Each row is a point on a tangle of strands that fork, close into loops and nearly touch. The rows are in no order.
(in the rows, 128 means zero)
Points whose rows are less than 51.1 apart are linked; no others are. Some points are linked to none.
<100>: [146 134 160 136 150 128 122 140  92 152 140 100 157 141 123 145 131 125
 169 117]
<1328>: [168 142 178 101 143  93 143 117  97 138 123 135 206 161 123 121 119 126
 160  98]
<1375>: [ 99  95  90  97  84 104 146 166 126 118  88  68  77 144 136  81 124 130
 142 145]
<1628>: [ 82  93 113 120  83 145  73 147 176 123 105 156  90 112 116  73 110  90
 118 134]
<1601>: [152 200 117 133 145 129 179 107  83 131 164 134 172 126 117 165 172 164
 164 118]
<2243>: [ 83  72  89 172 132 150  93 144 122 132 154 143 122 131 130 143 152  90
 100 190]
<256>: [135  96 109 169 118 166  93 151  97 122 132 123  98 113 116 133 126 126
  95 141]
<551>: [ 91  79 142 132 125 101 100 178 131 145 119 163 142 134 128 116 121  94
 120 159]
<2570>: [ 89 110 101  76  87  99 133 163 146 126  83  62  79 142 140  61  88 123
 144 147]
<1327>: [158 197 127 133 136 134 191 100  98 130 170 139 161 126 116 176 178 160
 157 119]
<2150>: [144 128  98 143 116 176  89 119 112 127 140 132 133 139  99 154 137 132
 115 141]
<1253>: [156 197 152 154 135 171 158  93 154  87 147 153 121  71 149 171 148 115
 106  92]
<949>: [138 119 116 161 119 174 111 106 146 132 160 125 139 128 120 149 162 143
 154 118]
<1728>: [ 71  91 125 146 141 121  84 172 123 141 139 132 142 130 124 130 128  85
 113 182]
<375>: [130 115 139 165 141 184  70  84 147 120 174 183 137 126 115 152  94  99
  96 138]
<1627>: [153 151 126 143 137 145 141  90  96 108 143 155 186 106 136 150 175 154
 145 113]
<406>: [178 211 157 130 153 112 215 119  68 147 162 104 172 132 121 168 172 137
 157 109]
<2305>: [142 127 175 117 159 107 135 141  77 143 144 122 179 171 105 173 108 113
 142 158]
<2530>: [155 170 113 159 110 127 174 136 133 108 136 102 120  68 175 158 152 150
 112 116]
<2148>: [126 158 153 205 167 164 112 105 119 129 180 163 130  69 161 132 139 116
 137 107]
<705>: [110  98  91 100 100 102 153 156 131 118  88  61  59 132 153  92 104 162
 127 143]
<1028>: [114  97 143 140 113 122 117 160 141 113 119 149  66 118 135  96 106 120
 131 121]
<1037>: [130 173 102 146 119 123 136 136 159 132 139  87 104  82 176 129 140 138
 155 118]
<1907>: [149 224 160 159 156 162 134  87 125 135 185 174 145  89 118 161 137 120
 148 113]
<2371>: [118 114 131  82 136  76 167 146 137 139  61  66  66 128 164  68  65 169
 112 116]
<2170>: [147  92 119  92 103 112 150 131 136  90  98  99  81 134 138 116 132 158
  97 108]
<2320>: [161 227 161 161 152 166 146  86 134 138 183 161 137  94 128 170 148 110
 156 113]
<495>: [110  73 110 113  92 115 148 143 158  93 100 123  58 132 142 102 128 145
 131 130]
<2491>: [147 143 145  99 117 128 105 130 141 108 124 133 108 134 114 110 104 131
 127  96]
<1208>: [128 133 157 122 164 119 133 138  74 132 152 127 163 178 101 182 119 106
 135 178]
<978>: [142 147 118 139 122 155  97 128 127 146 149  98 128 135 113 140 140 135
 158 124]
<1861>: [ 88  90 151 119 143  93  91 166 110 124 136 141 178 133 122 132 128  87
 104 177]
<162>: [136 207 143 113 152 107 161 125  82 125 142 125 200 137 118 124 131 150
 180 105]
<985>: [148 159 142  75 151  42 211 108 187 156  60  62 125 173 133  79  92 159
 138  98]
<2163>: [114 139 130 106 134 109 112 157 103 126 129 170 159 155  99 135  91 122
 126 158]
<203>: [149 138 146 113 120 131  93 142 131 108 124 126  96 119 120 107  99 125
 117  99]
<1923>: [ 66  98  79 158 115 158  66 155 140 150 138 132 119 121 111 110 125  87
 107 174]
<2075>: [134  70 133 184 123 193  91 111 144 116 154 161  97 113 120 145 125 116
  84 112]
<2531>: [147 157 142 147 148 151 140  86 111 102 149 183 177  95 133 150 166 154
 139 104]
<679>: [123 125 136 172 138 193  70  85 165 125 168 167 135 116 121 137 113 107
 127 113]
<134>: [147 173 127 134 164 122 174  79  77 130 167 164 187 141 121 178 172 168
 174 136]
<1570>: [157 147 125  59 139  43 203 109 173 122  64  89 120 190 118  66  84 179
 121 106]
<1464>: [110  68 125 117 102 109 131 155 135 137 102 165 106 144 127 102 143 116
 135 136]
<21>: [129  96 139 108 130 127 137 112 187 113  86  87  59  98 158 125 114 156
  88  94]
<135>: [134 113 108  92 123  97 160 140 137 152  72  42  60 110 163  93  81 187
  98 121]
<1231>: [150 194 170 148 171 136 157  81 115 142 182 191 162 110 117 179 145 146
 163 122]
<1080>: [156 164 125 159 112 142 174 121 135  94 139 120 129  70 163 166 163 145
 108 108]
<366>: [ 99  75  94  89 104 104  86 139 167 164 113 156 121 157  99 104 152 109
 103 154]
<471>: [146 197 113 127 146 128 160 112  73 121 149 125 187 128 120 145 158 159
 167 116]
<2131>: [162 214 167 155 132 175 184  81 172 116 146 131 129 101 171 192 145  95
 177 107]
<1418>: [104  73 139 128 118  98 115 167 129 146 110 175 133 136 133 112 127 102
 123 151]
<494>: [ 78 100  72 173  97 169  74 156 137 137 137 130  91 105 113  95 110 101
 117 156]
<391>: [172 213 142 183 137 182 124  91 128 121 176 154 117  60 155 150 135  99
 106 102]
<2146>: [145 124 107  89 100 113 158 122 162 169  55  38  94  86 156  99 107 180
  81  99]
<2634>: [144 160 117  62 134  75 164 125 144 125  73  55 110 149 132  79  67 158
 109 100]
<2115>: [148 142 135 150 133 134 130 133  93 132 143  96 157 109 141 136 169 136
 157 110]
<1433>: [116  84 133  70 121  57 192 142 158 121  51  89  85 157 163  52  75 156
 126 124]
<2398>: [148 143 156 127 152 126 118 123  65 139 128 104 196 141 125 148 136 126
 155 119]
<448>: [101  73  92  81 116 100  97 143 147 165 109 137 119 169  93 111 165 109
 107 158]
<1381>: [138 156 135 124 132 142  99 141 122 143 145 108 124 143 105 133 113 131
 158 118]
<2348>: [119 109 142 114 126 110 110 159 104 118 110 176 150 129 116 120  99 111
 110 141]
<898>: [113 137 145 113 151 108 130 157  93 132 148 148 158 172  93 165  98 123
 143 174]
<1277>: [151 125 141  93 113 120 121 128 138  99 112 147 106 141 118 108 112 137
 119  94]
<1409>: [ 87 105  98  79  83 104 131 168 134 128  86  63  87 148 123  70 118 114
 142 146]
<1180>: [102  71 100  91 112 101 125 151 121 163  94 124 118 168 111 108 171 100
 126 147]
<2460>: [113  75 100 111  87 116 152 150 139 105  97 112  70 138 139  98 145 140
 138 135]
<1272>: [128  95  97 105 106 104 157 142 139 117  89  61  61 120 157 112 107 179
 108 128]
<1365>: [131 115 141 149 122 142  92 162 113 116 127 123  73 108 128 108 101 121
 112 119]
<1485>: [145 179 124 124 144 128 140 116  70 119 138 118 188 113 129 133 156 149
 158 106]
<1780>: [165 229 164 122 158  85 215 134  85 140 159 111 163 139 127 149 139 135
 166 106]
<1546>: [136 122 106  89  89 126 166 112 178 165  51  49 106  70 158 106 118 175
  84  94]
<2057>: [116 129 116 168 116 183 109  96 183 107 160 134 129  94 133 131 159 133
 143  94]
<1205>: [152 102 112 161 102 186  87 109 142 111 147 124 116 110 110 141 144 136
  96 108]
<2456>: [150 175 146 128 142 117 135 131  79 123 130 107 184 116 141 122 142 134
 159  98]
<579>: [145 124 149 130 121 134  99 149 125 107 121 127  78 111 128 103 102 123
 109 103]
<247>: [106  62 127 112 118  86 112 158 136 152 111 167 136 151 133 114 144 101
 122 152]
<161>: [ 99  69 103  84 110 105  65 141 173 154 120 162 120 146  93 104 138 113
  76 148]
<1380>: [ 82 105 115 160 117 140  89 174 127 142 127 142  96 117 120 102 109 102
 129 156]
<2638>: [ 98  61  99 178 130 156 102 131 120 119 155 171 124 124 138 146 148 100
  89 182]
<986>: [144 134 101  76 111 103 163 103 177 116  99  73 115 142 138 127 135 159
 123  98]
<335>: [123 136 114 173 113 154 146 119 166 107 160 118 121  84 156 146 171 147
 148 105]
<1163>: [ 96  69 104 108  94 116 122 149 150 147 103 154 104 151 118  97 157 108
 135 141]
<740>: [155 144 130 152 133 142 132 117  84 117 137 113 178 102 143 145 175 146
 149 109]
<1850>: [156 143 126 123 152 126 124  63  83 111 152 166 216 151 138 174 156 140
 165 155]
<1484>: [131 110 133 167 132 167 112  98 148 138 158 145 142 129 128 152 163 140
 158 118]
<345>: [105 108 109  93 110  86 156 163 130 121  82  62  68 135 158  74  82 147
 138 137]
<840>: [ 79 101 102  60 114  89 106 174 127 163  95  92 116 170  59  89 128 108
 101 141]
<801>: [148 122 110  90 119 101 159 129 143 166  65  38  73  98 158  99  92 181
  85 108]
<774>: [ 80  94 128  72 126  76 133 184 123 173  93  88 133 176  72  92 134 102
 122 137]
<1843>: [107  60 110 191 124 177 104 124 136 120 156 180  99 121 129 144 125 108
  83 149]
<1636>: [123 113 147 177 147 175  91  87 160 141 170 171 146 128 132 151 126 118
 154 126]
<971>: [167 204 180 157 136 163 193  88 158 116 148 132 138 102 172 194 152  92
 179 105]
<1973>: [104 148 130 191 147 186  88  97 161 133 182 156 118  88 148 116 132 112
 152 100]
<71>: [110 129 130 100 130  99 114 155 106 116 125 179 174 150 109 130 100 120
 120 165]
<275>: [148 175 115 154 120 110 165 136 130 124 129  94 115  70 189 143 141 138
 130 117]
<620>: [144 217 150 123 159  89 190 125  85 131 156 127 183 143 121 128 139 147
 184 104]
<2392>: [153 175 158 101 144  88 155 117 103 120 125 140 210 147 127 106 127 138
 170  88]
<2332>: [148 149 147 151 154 144 126  80 109 108 153 186 193 107 136 153 154 147
 146 118]
<2181>: [145 140 145 143 141 137 117 137 101 149 144  93 149 133 130 140 149 131
 168 115]
<2312>: [139 126 135  68 130  59 174 141 136 107  59  82 104 149 148  63  62 162
 103 104]
<2234>: [140 142 144 102 122 124 111 143 120 123 125 157 126 149  99 121  96 131
 137 118]
<492>: [159 218 149 159 128 188 175  77 183 107 135 126 122  98 170 189 133  99
 168 101]
<1442>: [134 159 103 159 112 133 145 134 154 123 151  89 115  84 172 139 153 147
 149 121]
<1271>: [112 139 145 207 164 169  83  97 132 146 187 152 146  95 157 138 124 109
 160 126]
<1957>: [117  64 129 190 124 186 102 117 139 120 159 175  93 115 122 146 116 107
  83 131]
<1264>: [134 114 100 149 125 168  90 125  95 116 134 141 133 130 102 152 128 124
  90 153]
<1321>: [172 150 165  94 138  87 155 108 102 134 122 142 219 167 123 113 127 137
 162  92]
<48>: [108 144 124 118 145 132 103 150  94 120 135 151 157 152  92 152 100 115
 122 173]
<499>: [134  85 120  97 111 105 134 147 105 120  94 175 131 150 126 101 137 123
 115 127]
<542>: [118 120 122  97 104 143 159  97 198 140  49  78  99  68 159 118 123 161
  91  85]
<200>: [128  91 138 170 139 175  77 102 136 109 169 194 128 121 126 154 100  96
  75 149]
<665>: [164 216 151 147 127 179 157  83 166  97 146 150 120  83 147 177 141 101
 123  99]
<2397>: [149 112 107 153 106 184  86 105 141 121 151 132 129 119 104 143 143 139
 112 115]
<1367>: [140 119 107 155 108 184  95 103 154 127 155 129 132 126 109 147 154 141
 137 115]
<640>: [ 95 108 114  78 103  83 146 161 142 125  78  63  73 145 154  63  76 133
 144 139]
<1697>: [132 133 122 137 146 153 108 124  97 140 149 121 142 166  98 174 129 124
 141 164]
<1639>: [128  75 124 171 132 165  96 113 122 105 155 188 130 124 129 153 123 103
  71 162]
<473>: [104  98 118 160 135 145  93 166  89 123 126 140 130 121 122 135 122 104
  99 170]
<828>: [149 135 136  79 117 115 134 109 169 105 116 120 107 149 128 116 124 145
 131  87]
<626>: [114  96 148 133 118 118 112 166 114 124 107 163 104 120 125 106 103 109
 119 130]
<1016>: [115 136 114 172 114 168 133 105 176 106 159 127 125  91 145 142 172 142
 151 102]
<1772>: [167 200 123 153 103 177 192  86 184 120 107 100 140  97 170 206 116 139
 164 101]
<1967>: [ 69  84  92 157 133 142  81 151 129 135 156 125 130 133 123 137 147  83
 107 193]
<98>: [139  80 113  99 103 107 143 146  98 112  92 156 119 153 126 101 147 125
 113 124]
<532>: [127  77 103 185 110 174 101 139 115 122 146 141  92 116 121 139 133 128
  92 141]
<2175>: [158 138 136 118 157 132 116  80  68 117 140 132 215 163 126 173 154 118
 151 159]
<116>: [115  67 101 191 106 182 105 135 134 118 157 149  81 111 116 133 129 130
  99 138]
<1657>: [137 149 116 170 117 139 158 131 142 106 153 111 121  77 166 147 171 149
 137 115]
<2658>: [164 198 146 134 159 111 203 110  59 146 163 123 173 137 115 174 176 154
 164 121]
<2266>: [140 136 128 138 137 153 110 126 103 151 147 109 139 156 101 164 131 129
 151 143]
<1503>: [139 148 140 111 122 134  95 146 114 124 128 142 123 141  94 121  94 128
 131 118]
<684>: [102 104 129 152 112 135 101 166 137 125 125 142  65 115 126  91 101 114
 135 134]
<785>: [141 177 153 196 164 163 105  99  97 127 177 166 146  62 148 141 130 123
 122 115]
<155>: [ 73  98 116 126 105 127  71 160 167 153 120 155 115 125 107  93 112  89
 121 150]
<2122>: [131 111 116  96  95 138 165 106 190 156  48  60  97  71 156 117 122 172
  84  91]
<1736>: [ 91  79 113  96 116 109  60 146 180 155 125 165 130 143  94 107 127 100
  85 153]
<688>: [126 109 102  98 118  96 159 148 134 135  82  47  56 117 162  93  88 181
 108 129]
<136>: [100  68  97  99  97 107 126 148 138 153  98 135 107 161 116  99 166 109
 135 149]
<979>: [112 154 146 196 153 169 129 105 153 113 177 158 105  74 161 131 153 115
 143  95]
<451>: [142 120 114  93 114 105 138 136 112 122 112 185 141 167 104 117 114 137
 131 133]
<1522>: [129  97 101 159 130 162  96 136  88 114 134 150 130 125 116 148 137 110
  82 172]
<501>: [122 100 140  79 126  58 180 149 141 109  60  84  87 147 158  56  67 154
 117 111]
<1675>: [ 89  87  67 184  91 182  88 153 136 128 149 131  86 107 112 109 120 118
 109 159]
<344>: [159 217 174 125 168  82 214 135  79 140 159 125 179 141 119 140 138 143
 171 105]
<1366>: [ 93  81  99  82 122  94 120 161 117 170  98 103 118 177  93 106 165  99
 122 152]
<309>: [132 179 117 146 131 112 149 135 148 131 132  88 107  80 189 128 136 132
 151 115]
<2040>: [ 89 106 119  68 102  80 152 152 165 125  71  79  75 149 157  50  70 134
 146 141]
<873>: [148 146 122 113 154 127 125  68  66 111 145 138 221 164 128 169 158 128
 167 157]
<1307>: [ 63  92 119 132 132 118  70 165 149 154 145 138 138 139 111 121 121  88
 115 177]
<1489>: [100  91 128  72 113  68 177 146 167 124  58  87  81 159 161  55  72 149
 140 130]
<935>: [115 112 122  90 124  78 163 156 127 123  73  60  67 132 162  72  72 157
 121 125]
<2104>: [153 140 127 142 140 141 130 100  81 114 138 132 193 117 136 151 173 150
 151 115]
<1610>: [115 123 133 107 125 146 139  93 200 140  52  84  78  60 171 117 120 140
  91  87]
<2615>: [105  85 129 128  98 119 125 152 155 103 111 149  64 127 137  94 116 126
 139 124]
<1198>: [121 123 114  88 129  96 160 141 150 171  63  52  48 105 162  77  75 187
 101 114]
<577>: [107 110 138 111 130  98 108 162 106 120 118 177 173 138 120 124 106 109
 111 158]
<105>: [145 199 154 159 156 157 130  86 121 114 170 190 155  84 124 155 140 131
 135 106]
<1556>: [ 83  95 139 132 148 108  86 165  99 116 143 132 171 125 123 136 133  84
 101 186]
<942>: [154 114 132  88 105 117 132 119 146  94 109 134  99 143 123 109 122 148
 114  90]
<2350>: [151 177 155 145 167 128 169  77 105 134 176 191 171 124 120 182 159 163
 166 124]
<454>: [130  77 120 110 105 113 153 135 149  91  99 105  61 128 145 112 128 157
 113 117]
<1718>: [118  80 140 125 107 110 125 160 125 122 105 170 105 132 129 100 124 119
 128 126]
<2486>: [ 80  91 122 108 121 117  51 154 175 153 133 150 131 131 100 106 115  89
  88 160]
<1342>: [165 187 105  96 144  67 223 104 105 109 112 101 193 184 125  94 175 149
 168 103]
<364>: [151 137 140 144 153 140 125  74 100 112 147 179 204 118 142 164 158 148
 150 127]
<279>: [150 139 111 135 111 159  80 130 117 126 141 106 117 121 108 131 123 134
 117 118]
<1344>: [147 185 152 108 147 109 144 125  83 126 132 125 210 137 121 119 127 139
 175  98]
<549>: [ 70  99 117 135 119 126  73 167 156 156 129 147 124 126 110 111 114  88
 123 161]
<1640>: [118 109 143 129 123 121 102 168 103 121 111 163 131 124 117 113  99 111
 114 134]
<2650>: [141 109 121 156 128 173  97  91 149 134 160 160 145 150 110 165 139 133
 135 142]
<333>: [140 128 121  78 122  79 156 145 108 108  77  56  90 138 144  81  77 154
 105 115]
<1969>: [ 92 116 125 131 148 122  90 157  83 108 132 143 166 129 115 140 127  97
  97 183]
<2093>: [ 80  93  89  66 121 101  95 161 124 160  97 105 113 170  69 102 150 112
  91 146]
<838>: [129  72 111 108  98 107 149 151 107 112  90 132  99 146 135  98 149 128
 126 125]
<2648>: [142 132 171 118 147 116 129 147 102 157 137 127 154 167 105 150 105 126
 158 130]
<58>: [148  83 123 173 107 191  93 109 143 110 151 135 105 108 115 136 136 124
  84 104]
<373>: [159 182 138 140 165 115 194  91  66 142 165 146 179 136 120 179 179 159
 167 126]
<299>: [159 136 185 115 145 102 130 132  91 145 128 122 187 155 122 137 115 124
 156 102]
<1114>: [169 212 129 128 127 127 202 113 102 131 165 113 151 124 123 176 170 148
 154 119]
<2250>: [156 138 136 132 148 138 121 103  68 129 132 117 198 134 132 156 160 133
 152 127]
<1209>: [152 158 158 126 147 117 127 130  81 133 129 106 188 129 134 125 138 128
 162  99]
<472>: [122 114 142 110 136 132 126 102 197 128  78  87  63  79 171 118 115 139
  90  90]
<1652>: [ 99  68 148 102 138  66  86 164 146 150 155 148 166 156 122 129 142  97
 109 179]
<1201>: [153 144 127  54 133  51 194 118 162 114  63  92 119 180 125  60  74 172
 112 101]
<1068>: [139  92 130 102 116 117 150 117 174 106  88  87  65 111 153 126 117 163
  90  98]
<320>: [150 125 158 128 160 131 120 119  67 138 137 105 183 164 114 176 136 108
 142 157]
<2417>: [135 135 134 130 124 143  89 154  96 122 120 140 123 122 105 125  97 123
 112 131]
<1263>: [147 136 124 134 121 152  84 146 100 122 129 122 113 119 107 123 104 124
 110 124]
<1568>: [130 159 157 187 151 164 146 105 143 100 162 161 111  66 159 146 157 122
 123  93]
<1530>: [141 168 137  81 149  52 197 122 168 157  75  46 126 167 137  86  89 152
 143 100]
<1749>: [146 195 154 171 163 163 115  92 106 118 170 182 156  77 131 146 135 126
 128 110]
<2617>: [126  75 102 110  94 110 154 153 111 105  94 107  84 145 135  98 147 134
 130 127]
<2559>: [148 128 130  58 132  49 188 121 151 100  52  92 115 167 136  57  73 170
 103 103]
<1797>: [127 121 130  81 141  85 168 137 145 161  53  60  62 113 164  70  71 173
  97 104]
<1259>: [111  86  92 105  95 104 155 154 124 106  92  68  67 140 148  91 121 151
 134 140]
<1441>: [138 111 122 148 133 176  92  88 146 119 163 181 142 141 108 165 126 121
 109 153]
<1267>: [142 173 121  69 138  63 178 123 158 140  84  45 115 165 128  89  79 154
 129 103]
<362>: [140 119 146 129 160 132 124 120  77 133 156 123 154 174 111 187 144 109
 137 185]
<2319>: [ 99  79 108 117  88 129 131 136 174  98 104 136  57 132 140  94 124 142
 134 130]
<1340>: [139  99 118 153 126 168  93  99 134 111 156 186 136 133 112 160 124 112
  83 155]
<1322>: [144 134 116  82 113 105 156 104 180 111 114  98 111 150 134 122 138 153
 134  88]
<455>: [113 139 132 177 143 192  73  87 164 129 177 163 130 105 135 127 118 107
 144 106]
<900>: [151 133  93  71 106 104 157 106 159 115  92  59 110 140 132 121 125 169
 106 101]
<432>: [177 186 170 141 145 134 204  88 110 143 166 158 166 122 124 191 184 139
 158 106]
<2642>: [108 148 138 194 153 176 107 100 159 126 179 159 114  82 154 120 146 115
 155 100]
<1249>: [150 142 133 132 150 133 124  66  94 111 152 180 210 136 138 169 153 150
 163 144]
<1613>: [144 168 157 171 141 164 158 104 146  89 155 157 114  66 155 157 157 120
 113  92]
<2154>: [178 219 135 128 129 119 208 125 104 139 162 101 147 125 134 176 162 137
 156 116]
<894>: [145 151 115  71 126  77 159 135 123 115  78  52 103 143 134  83  75 155
 102 103]
<1768>: [ 71 106  81 159 103 158  63 162 142 143 132 131 105 108 111  93 108  91
 113 156]
<1279>: [129 106 118 163 123 154  91 163  92 124 129 130 104 111 115 126 112 119
 103 140]
<1492>: [ 80  91 133 142 138 113  91 177 119 144 126 144 135 127 127 125 117  92
 118 171]
<1404>: [113 106 126 162 119 140  98 168 120 125 131 130  66 112 128 100 101 116
 124 131]
<1815>: [ 91  86 103 168 133 145  92 157  96 131 135 138 124 120 125 138 137  99
  99 180]
<807>: [ 77  97 118  59 117  77 121 181 134 167  97  96 126 176  57  88 121 114
 107 138]
<2262>: [188 227 155 125 138 105 216 126 100 144 151  88 150 128 146 169 141 119
 159 112]
<1894>: [111  75  98 170 129 155 103 130 105 113 149 163 128 130 132 150 147 108
  81 176]
<2158>: [151 201 163 143 155 147 161  81 130 129 175 186 153 105 116 171 153 138
 152 113]
<1227>: [144 168 132 137 162 128 155  69 103 121 168 188 191 132 125 172 161 167
 170 132]
<322>: [157 115 105  78 106 111 151 120 140  95  94  77  98 138 133 120 129 164
  97 102]
<2326>: [ 97  68 133  97 136  71  80 160 160 159 158 153 151 165 113 128 140 106
 105 176]
<813>: [121 153 142 213 158 177  96 104 119 142 191 154 127  72 158 134 131 116
 148 116]
<1557>: [132 144 146 116 141 128 118 145 109 147 142 138 137 164  95 144  97 131
 151 134]
<2432>: [102  67 128 107 124  83 102 155 150 163 122 164 141 158 126 118 150 103
 118 166]
<443>: [118 128 155 192 160 171  84  92 142 144 181 162 145 113 144 145 117 111
 162 130]
<1929>: [129 105 145 172 144 165 105  90 155 138 167 168 150 132 136 156 146 125
 157 126]
<2381>: [ 92  82  79  70 118 100  88 146 137 161 105 125 111 169  82 110 161 111
  89 153]
<2572>: [155 213 171 149 146 156 171  87 144 131 176 169 140 104 123 181 155 117
 159 109]
<1159>: [ 82  89 113  80 126  83 128 174 114 168  91  92 129 179  81 101 147  99
 122 144]
<2128>: [142 129 161 130 157 126 123 134  78 149 136 106 167 165 112 168 120 116
 148 150]
<937>: [186 225 166 126 150 101 216 126  80 142 155  95 166 129 132 164 150 125
 157 110]
<1573>: [143 121 129 137 154 144 117 115  90 138 160 131 147 172 109 186 146 121
 139 180]
<497>: [ 93  72  77 191  96 187 101 137 145 123 155 150  78 117 114 126 125 128
 105 142]
<2601>: [108 132 113 129 140 139  96 145  81 107 132 146 155 142 103 150 117 109
 100 181]
<2455>: [143 156 142 168 126 153 171 113 148  88 149 141 125  70 157 162 169 138
 114  99]
<171>: [127 114 137 162 136 190  72  83 156 125 165 177 139 124 117 149 107 108
 110 124]
<1789>: [153 154 137  69 147  40 206 110 182 141  67  70 121 184 123  73  86 167
 131  99]
<1110>: [148 131 177 123 149 114 129 144 101 152 134 117 165 156 112 147 119 119
 162 115]
<159>: [ 82  89 115 115  92 130  81 148 179 141 111 160 104 129 110  83 125  97
 119 136]
<793>: [ 92  75 126 102 126  83  85 156 164 166 140 160 141 158 111 124 138 105
 110 169]
<1820>: [ 63  97  94 162 127 146  77 163 130 149 141 130 119 124 116 120 128  88
 113 180]
<596>: [145 114 104 145 121 173  96 102 129 132 150 142 137 148  98 163 143 134
 125 144]
<1435>: [137 105 119  94 109 104 135 141 106 121  98 185 143 156 114 109 121 130
 118 131]
<2149>: [143 113 147 109 111 117 116 144 124 101 109 158 103 136 119 103 108 131
 113 102]
<1457>: [ 92  78 153 111 138  78  88 169 128 139 143 151 177 142 128 127 133  92
 107 176]
<398>: [132  94 151 120 113 118 122 150 131 102 108 152  78 125 130 100 110 128
 117 109]
<2462>: [115 108 122 157 125 146  94 165  88 127 124 137 120 115 115 125 112 110
 102 156]
<980>: [136 147 141 127 136 137 107 139 115 151 144 111 138 154 104 144 116 130
 162 129]
<1121>: [ 75 104 100 145  94 156  62 160 155 138 120 138  98 110 114  82 101  88
 112 148]
<2496>: [157 132 151 115 156 131 114  95  60 123 136 116 205 165 121 179 145 107
 143 161]
<2632>: [147 149 111 140 108 160  92 122 137 131 151  94 126 124 115 131 139 140
 143 117]
<290>: [145 129 134  95 116 116 125 142 121 122 121 171 131 161 102 117 102 137
 130 118]
<1565>: [ 80 101 107 136  93 147  69 154 162 130 114 148  87 109 118  72 103  92
 122 135]
<2360>: [164 222 145 150 129 186 163  78 177 103 143 138 120  91 159 183 133  97
 142 101]
<1828>: [159 202 142 159 119 183 190  83 187 109 118 112 137  98 178 205 127 116
 173  98]
<223>: [107 137 133 180 137 175 115  96 175 113 168 152 122  92 144 129 156 124
 152  91]

How many points has the smallest loop of links through each point below? Write 0 if it is on no loop.
<2642> | 16
<986> | 15
<345> | 7
<1404> | 10
<1923> | 15
<2148> | 0

A piece is two or more points that can be reached from each other along the links. Count, over all rows, the pieces, the separate loops (a circle has one, a figure eight two, a Y none), the forks (points with three links) and the tips (points with one).
pieces | 3
loops | 8
forks | 16
tips | 6

A tip is a point with one link. Name the tips that can be reached along the links from each point below, in the order of the rows.
<774> | <971>, <1772>, <2486>
<2491> | <1843>
<135> | <333>, <1068>
